A landscape with many valleys, sampled at points; each row gives a point and its height.
From any point a ball rolls to the lowest of the 2 points nearest to it. It stops when none of these is lower. Distance is the straight distance between rows; heights are no part of it.
j552: [  4  -1   8  16   5 -50   3  17 -64 -29 -30 -43  99  19 -21  31  27 -26
  22 -24   1   8  11 -15]  h=490
j21: [-19  36 -11  52 -49  30  36  21  13   2 -54 -24   0  16   5   3 -20 -27
   6  25 -15 -28 -29 -24]  h=563
j315: [ 25  24  18   7 -77   8  53  17  -2  13  45   6 -26  -3 -16   0 -19  53
 -24 -24 -41  48  19 -49]  h=503
j470: [-10   9 -89   3 -13  24 -11  52  26 -28  18 -83  30   9  59  -1  34  30
  27  23  36 -56 -55   1]  h=444
j737: [-27  15 -46   3 -17  -3 -31  65 -18 -44  23 -74  37  -3  40  -5  57  60
  31  -3  38 -31 -22  10]  h=467
j819: [-15  25 -16   0 -13 -42  89  12 -11   8  64 -39 -36 -14  33  13  -2  59
 -17   9 -23  35  -7 -48]  h=350
j648: [-39 -55  15  -6  82 -24  -1   4 -28 -34 -28 -22  35 -50 -12   6 -11 -52
  25  15 -10  16 -12   0]  h=890
j413: [ 27  27  30  48 -72  33  35 -21  -9  18 -45  15 -30   8 -39  -2 -48   1
 -35 -32 -40  20  33 -53]  h=411
j279: [ -6  39   8  21 -66  11  49  18  -3 -15  20  -8 -46 -21   0 -13   1  60
  -4  -7 -11  10   1 -51]  h=466
j971: [-20  -4  34  -5  64  -2 -18 -38  29 -25 -41  25 -47 -29   9 -23   0  -8
   9   4  36 -36 -11   6]  h=896
j157: [ -1  29  22  26   6 -72  -8  12 -66 -49 -33 -49  76  -2  -7  19  39  37
   7 -34  42   2   5  -5]  h=534
j7: [-30  26   6 -14 -30 -16   6  13 -15 -22  16 -11 -46 -39 -14 -20  18  76
   4 -12  14   2 -11 -28]  h=423
j347: [  0  54 -17  37 -35  -9  16   8  16  -8 -29 -29  15  12  12   5   3  30
   5   2  25 -39 -27 -13]  h=582
j909: [ 39 -39   2 -27  84 -61  51   2 -38 -11  90  -4   7 -17  17   7 -10  41
   7   0 -14  51  17 -18]  h=338
j329: [-28 -30 -45 -38  58   1  -6 -14  39  29  -4  24 -25  40 -43 -31   3 -68
  -5  45  -1 -67 -41  19]  h=765
j533: [ 22  -2  61  19 -48  21  35  -1 -21 -13  13  19 -35 -34  -1   2 -32  22
 -15 -28 -51  75  37 -44]  h=536
j598: [ -7  20 -93  27  -9  53   6  41  37 -20 -20 -48  34  41  41   1  10 -10
  23  57  19 -65 -64  -4]  h=405
j460: [-16  -5   3   9  -2 -39 -37  40 -40 -37 -10 -54  54 -11  21   6  42  31
  23 -14  24  -9   4   9]  h=499
j354: [  3  54 -26  49  -8 -34  41  25 -10 -41  -7 -69  17  11  66  24  27  35
  10  -1  39 -38 -35 -16]  h=537
j987: [ 12 -54  14 -64  54  35 -40 -22  31  11  45  80 -30   1  12 -27  28 -70
   3  -4  16  22  13  57]  h=604
j526: [ -2  40  -7  41  18 -50  16  18 -14 -30  17 -41  -3   1  98  14  13  67
   6  18  43 -22  -5  12]  h=507
j266: [-31 -17  -6 -18 -23  -1 -24 -10 -12  36 -49   3  38  24 -82   6 -15 -54
 -15   8 -29 -15   4  11]  h=777
j337: [ 23   0 -44  16 -28  43  59  63  11  18  31   7  29  54 -22  -2 -24 -40
  -2  31 -60   5 -25 -34]  h=336
j360: [ 20  -8  35  -9  85  17  -2 -18  18 -50  10  63 -45  -9  23 -52  10 -17
  31   1  44 -39  -9   2]  h=909
j17: [  0 -35 -32 -43  85 -53  31   7 -19   4  98 -10 -17 -23  59   5  -4  57
  21  16  -7   9  13   9]  h=297
j637: [ 13  14  51  -7  13 -21   5 -46 -19  -5  14  33 -31 -55   0  14 -27  52
 -26 -30  -3  71  30  -6]  h=511
j820: [ 31   3 -31   7  -6  60  19  54  23  -1  26  42   6  59 -23 -33 -13 -49
  15  39 -36 -23 -23   0]  h=138
j305: [-37   4  26 -48 -13   6 -48 -18  -7 -23  27  13 -66 -61  -3 -31  33  66
   1 -33  38  18   3   5]  h=388
j856: [-20 -23 -24 -21  58 -20  27 -16  34  28   6   9 -25   4  -4 -21  -9 -24
   7  24  -1 -49 -25   3]  h=726
j889: [-10 -53  -6 -59  28  -6 -82 -15  34  30  21   0   5  -4 -22 -20  37 -20
  -8  -5  28 -14   3  54]  h=642
j171: [ 34  18  26   4 -81  46  -4   1  -8  35 -20  49  -1  22 -64  -4 -25 -24
 -34 -42 -35  18  33 -15]  h=492
j62: [-18 -31 -41 -21  51   1 -11  18 -12  -7 -15  10  14  39 -84 -33  20 -63
  14  31   5 -59 -41  18]  h=806
j138: [-10  31  22  34 -55  37 -22  -5  -6 -34 -69   7  -9   1 -63 -33  11  -3
   5 -17  27 -39 -10 -15]  h=59
j55: [ 24  -9  16  34   4 -34  20  18 -21  10   2 -34  61  12  62  51  -9 -13
  17  15 -32  14  26  17]  h=543
j459: [-17 -53   8  15  65  -3   1  45 -63 -56 -12 -17  44  -2 -10  -6   7 -76
  44  37 -20   0  -9   3]  h=862
j4: [ 22  -6  12  10   2 -65  31  21 -78 -24  25 -44  79   6  16  42  23   9
  20 -22 -17  50  23 -15]  h=410
j587: [ 10 -32 -20  10  -4 -17   4  19  -6  37  -3 -33  76  35  36  49 -14 -55
  17  31 -42  -7  15  27]  h=601
j822: [ -6 -27 -70   7  29 -20  31   4  15  48   4 -51  40  37  25  39 -18 -63
   2  45 -29 -44 -29  21]  h=655
j614: [-23   9  -8 -10 -38 -27  44  33 -31   1  46 -54  10 -25  41  22  14  42
  12   3 -38  37   0 -21]  h=275
j313: [-14 -21  21 -49  38  -5 -35  -6  29   9  60  12 -56 -51  60  -9  13  40
   8   7  11  18   9  25]  h=316
j88: [ 21   0  66  17   9  19  14 -22 -25 -54   2  39 -42 -52 -25 -14 -27  11
  -1 -38  -1  69  24 -43]  h=530
j729: [ 13  44  16  21 -27 -33  46 -57  12  35 -19  24 -47  -5 -20  21 -48  48
 -45 -25 -16  16  26 -30]  h=268
j451: [-10  28   9 -18 -34  -3  14 -76  18  52 -14  35 -80 -26 -38  -4 -35  46
 -52 -41 -14   9  22 -12]  h=224
j346: [-36 -56 -39 -22  61   6  -6  47 -60 -39  10 -19  34  19 -59 -29  34 -67
  36  34 -12 -31 -21  16]  h=836
j330: [-66 -25  31  12  28 -26 -74 -49  17   9 -93 -42  -1 -42 -15  14  -2 -14
 -16  -5  44 -18  -4  26]  h=868
j555: [ 29  52 -16  30 -52  48 -20  -4  54  -1 -42  26 -21  30  -7 -25  -7  29
  -3  -8  38 -55 -21   3]  h=657
j994: [ 32 -10  52   1  -5  66 -23  -2  18 -16 -11  92 -43   7  24 -18   1 -60
  -3 -10   6  23  23  23]  h=562
j442: [ 52  33 -14   8 -47  64 -14   3  49  14  -9  54   3  51 -40 -25  -6  -4
 -15 -16   9 -36 -20  -2]  h=618
j94: [ 14   8 -75  19   6  64   9  63  25 -33  13   0  26  56  -6 -34   2 -34
  33  62  -8 -49 -55  -3]  h=319
j193: [ 21 -34  41 -32  57  56 -26 -29  30  -7   6 102 -37 -18  35  -8   3 -80
   0 -19  22  57  22  39]  h=586
j928: [ -5 -11  11  20  17 -52   7   0  -3  17   8 -38  11 -21  75  41  -4  24
   9  23 -10  15  22  20]  h=485
j168: [ 13  27 -29  31 -52  28  46  38  10   9 -21  -9  45  49 -25   6  -6 -34
  -1  10 -26 -11 -25 -36]  h=468
j778: [-21 -25  27 -45 -10  24 -51 -35  41  26  25  17 -68 -54  34  -4  11  15
 -16 -13  15  38  21  30]  h=349
j78: [-50  -2  41  -3  54 -15 -43 -52  10 -30 -79   1 -31 -77 -13   2 -19  -3
   1 -12  45  -4  -9   3]  h=883
j863: [-33 -15  15 -70  -9  29 -64 -56  23  10  36  36 -86 -70  15 -24  40  43
 -16 -45  44  58  25  25]  h=370
j715: [  4  30 -37   1  20 -32  78  -2  35  25  60 -19 -34   8  56   6 -11  42
  -1  20  -6 -21 -18 -25]  h=402
j672: [ 19  27  -6   7 -42 -43  32  41 -58 -19  47 -48  62  17  12  31  30  52
  12 -12 -11  49  10 -25]  h=354
j949: [-45 -32  21 -25  -6 -15 -36 -38 -22  34 -61 -10  19 -28 -77  11 -11 -36
 -18 -13 -15  16  11   4]  h=816
j129: [ 28  31 -62  20 -52  24  56  36  -3   4   3 -51  87  47  15  36   3 -27
   3  13 -31   8 -33 -32]  h=553
j989: [ 29  11  52  44 -30   2   8   0  -9 -11 -37  19  21  18  -9   2 -20 -10
   5  -9 -13   3  24  -9]  h=438
j439: [  8 -26 -14 -47 -13  28 -53 -24  36  70   3  56  10  53 -76  -3   3 -64
 -37  -5  -7  -7  11  35]  h=698
j541: [-61 -16   7 -26 -63  61 -44 -45 -16  19 -51  24 -57 -39 -78 -28 -14 -47
 -31 -31 -27  24  33   3]  h=378
j268: [ 24  29  19  46 -42 -22  82 -32   9  19 -28   5 -22  20 -27  24 -39  10
 -36 -17 -24  14  12 -59]  h=329
j67: [-11 -34  10 -29  73 -41 -10  28 -27 -22  67 -28  -4 -55  83  16   4  52
  29  14  -4  40  16  23]  h=244
j576: [ 19  56   4  34  45 -58  33  -2 -13 -13  40   0 -24  12  70   5   1  88
 -10  13  62 -11   8  -3]  h=488
j510: [-12 -29  18 -35 -34  29 -74 -33   0  56 -40  31  23  33 -85  12   2 -67
 -38 -16 -15  16  29  38]  h=731
j638: [-40 -23  38  -4  32 -32 -60 -52 -18  -7 -96  -8  37 -35 -67  17 -15 -29
  -6 -29  20   3   8  14]  h=845
j664: [ 10 -14  14 -37  66 -38 -42   1   4  -4  86   6 -31 -41  86   0  13  76
   4   6  22  26  29  42]  h=286
j127: [ 25   5 -18  18  41 -52  41  -8  16  34  45 -17   5  21  80  35 -17  34
  -4  23  -3  -8  11  21]  h=441
j742: [ 20  24 -10   2 -77  82 -22  14  11  17 -21  49 -15  39 -71 -29 -15 -35
 -27 -21 -23  -7  -1  -7]  h=559
j696: [ 12  14  42  -1  12 -21 -15 -45  -7 -10 -30  25 -25 -25 -17  -1 -10  31
  -5 -31  18  11  23  -2]  h=487
j547: [ 36 -14  66  13   5  26 -17   2   0  -3 -14  57   6   3   7   2 -25 -44
   2  -4 -23  32  28  14]  h=520
j899: [ 30  54 -46  28 -53  38 -13  19  48 -15 -22 -11  26  35   6 -12   6  44
  15   5  29 -37 -45  -8]  h=623
j212: [ 41  23  21  10  31 -44   4 -11   6   0  39  21  -5   8  56   5  -2  57
   6   4  18  -3  16  20]  h=469
j738: [ 22   1  31  14   1 -35  30  -9 -18  -3  -2   1  12  -6 -14  16  -8  19
  -3  -8 -14  23  11 -26]  h=430
j96: [-20 -32 -70  -6  62 -28  22 -17  34  34  11 -41   4  27  32   7  -5 -29
  13  44   2 -74 -26  16]  h=690
j740: [ 26 -35  -7 -41   9  -3 -41 -10  37  50  29  26  15  28 -22 -12   2 -16
 -17   0  -7 -23   8  43]  h=664
j363: [ -4 -74  -5 -70  42  26 -86  -3  12  34  45  32   3  15 -37 -21  44 -64
  -1   8  12  15  14  63]  h=625
j325: [  2  10  52  54 -47  44 -11  -1 -33 -33 -74  26  -7  -1 -51 -16 -17 -36
   4 -17  -6  -1  13 -23]  h=290
j881: [  2  20 -77   9 -62  31  27  38  33  34   6 -59  54  27  52  43  -6  -5
   6  37 -30   0 -42 -12]  h=600
j752: [-41   6  12   4 -52  42 -37 -35  -8  -9 -69  22 -51 -24 -70 -36   4 -21
  -9 -25   7 -19   9  -2]  h=266

Where does a ball stop that starts at each point below?
j279 -> j67
j555 -> j451
j346 -> j127
j460 -> j820
j360 -> j127

Call two points neighbours if one is among the 2 nearest of the other. Go from one point of each pair to the other, from neighbour to neighbour, staying as low as possible. Name the highest point that can't be avoided.
j127 and j67 -> j555
j67 and j138 -> j533
j738 and j451 -> j696
j138 and j738 -> j989
j820 and j127 -> j157
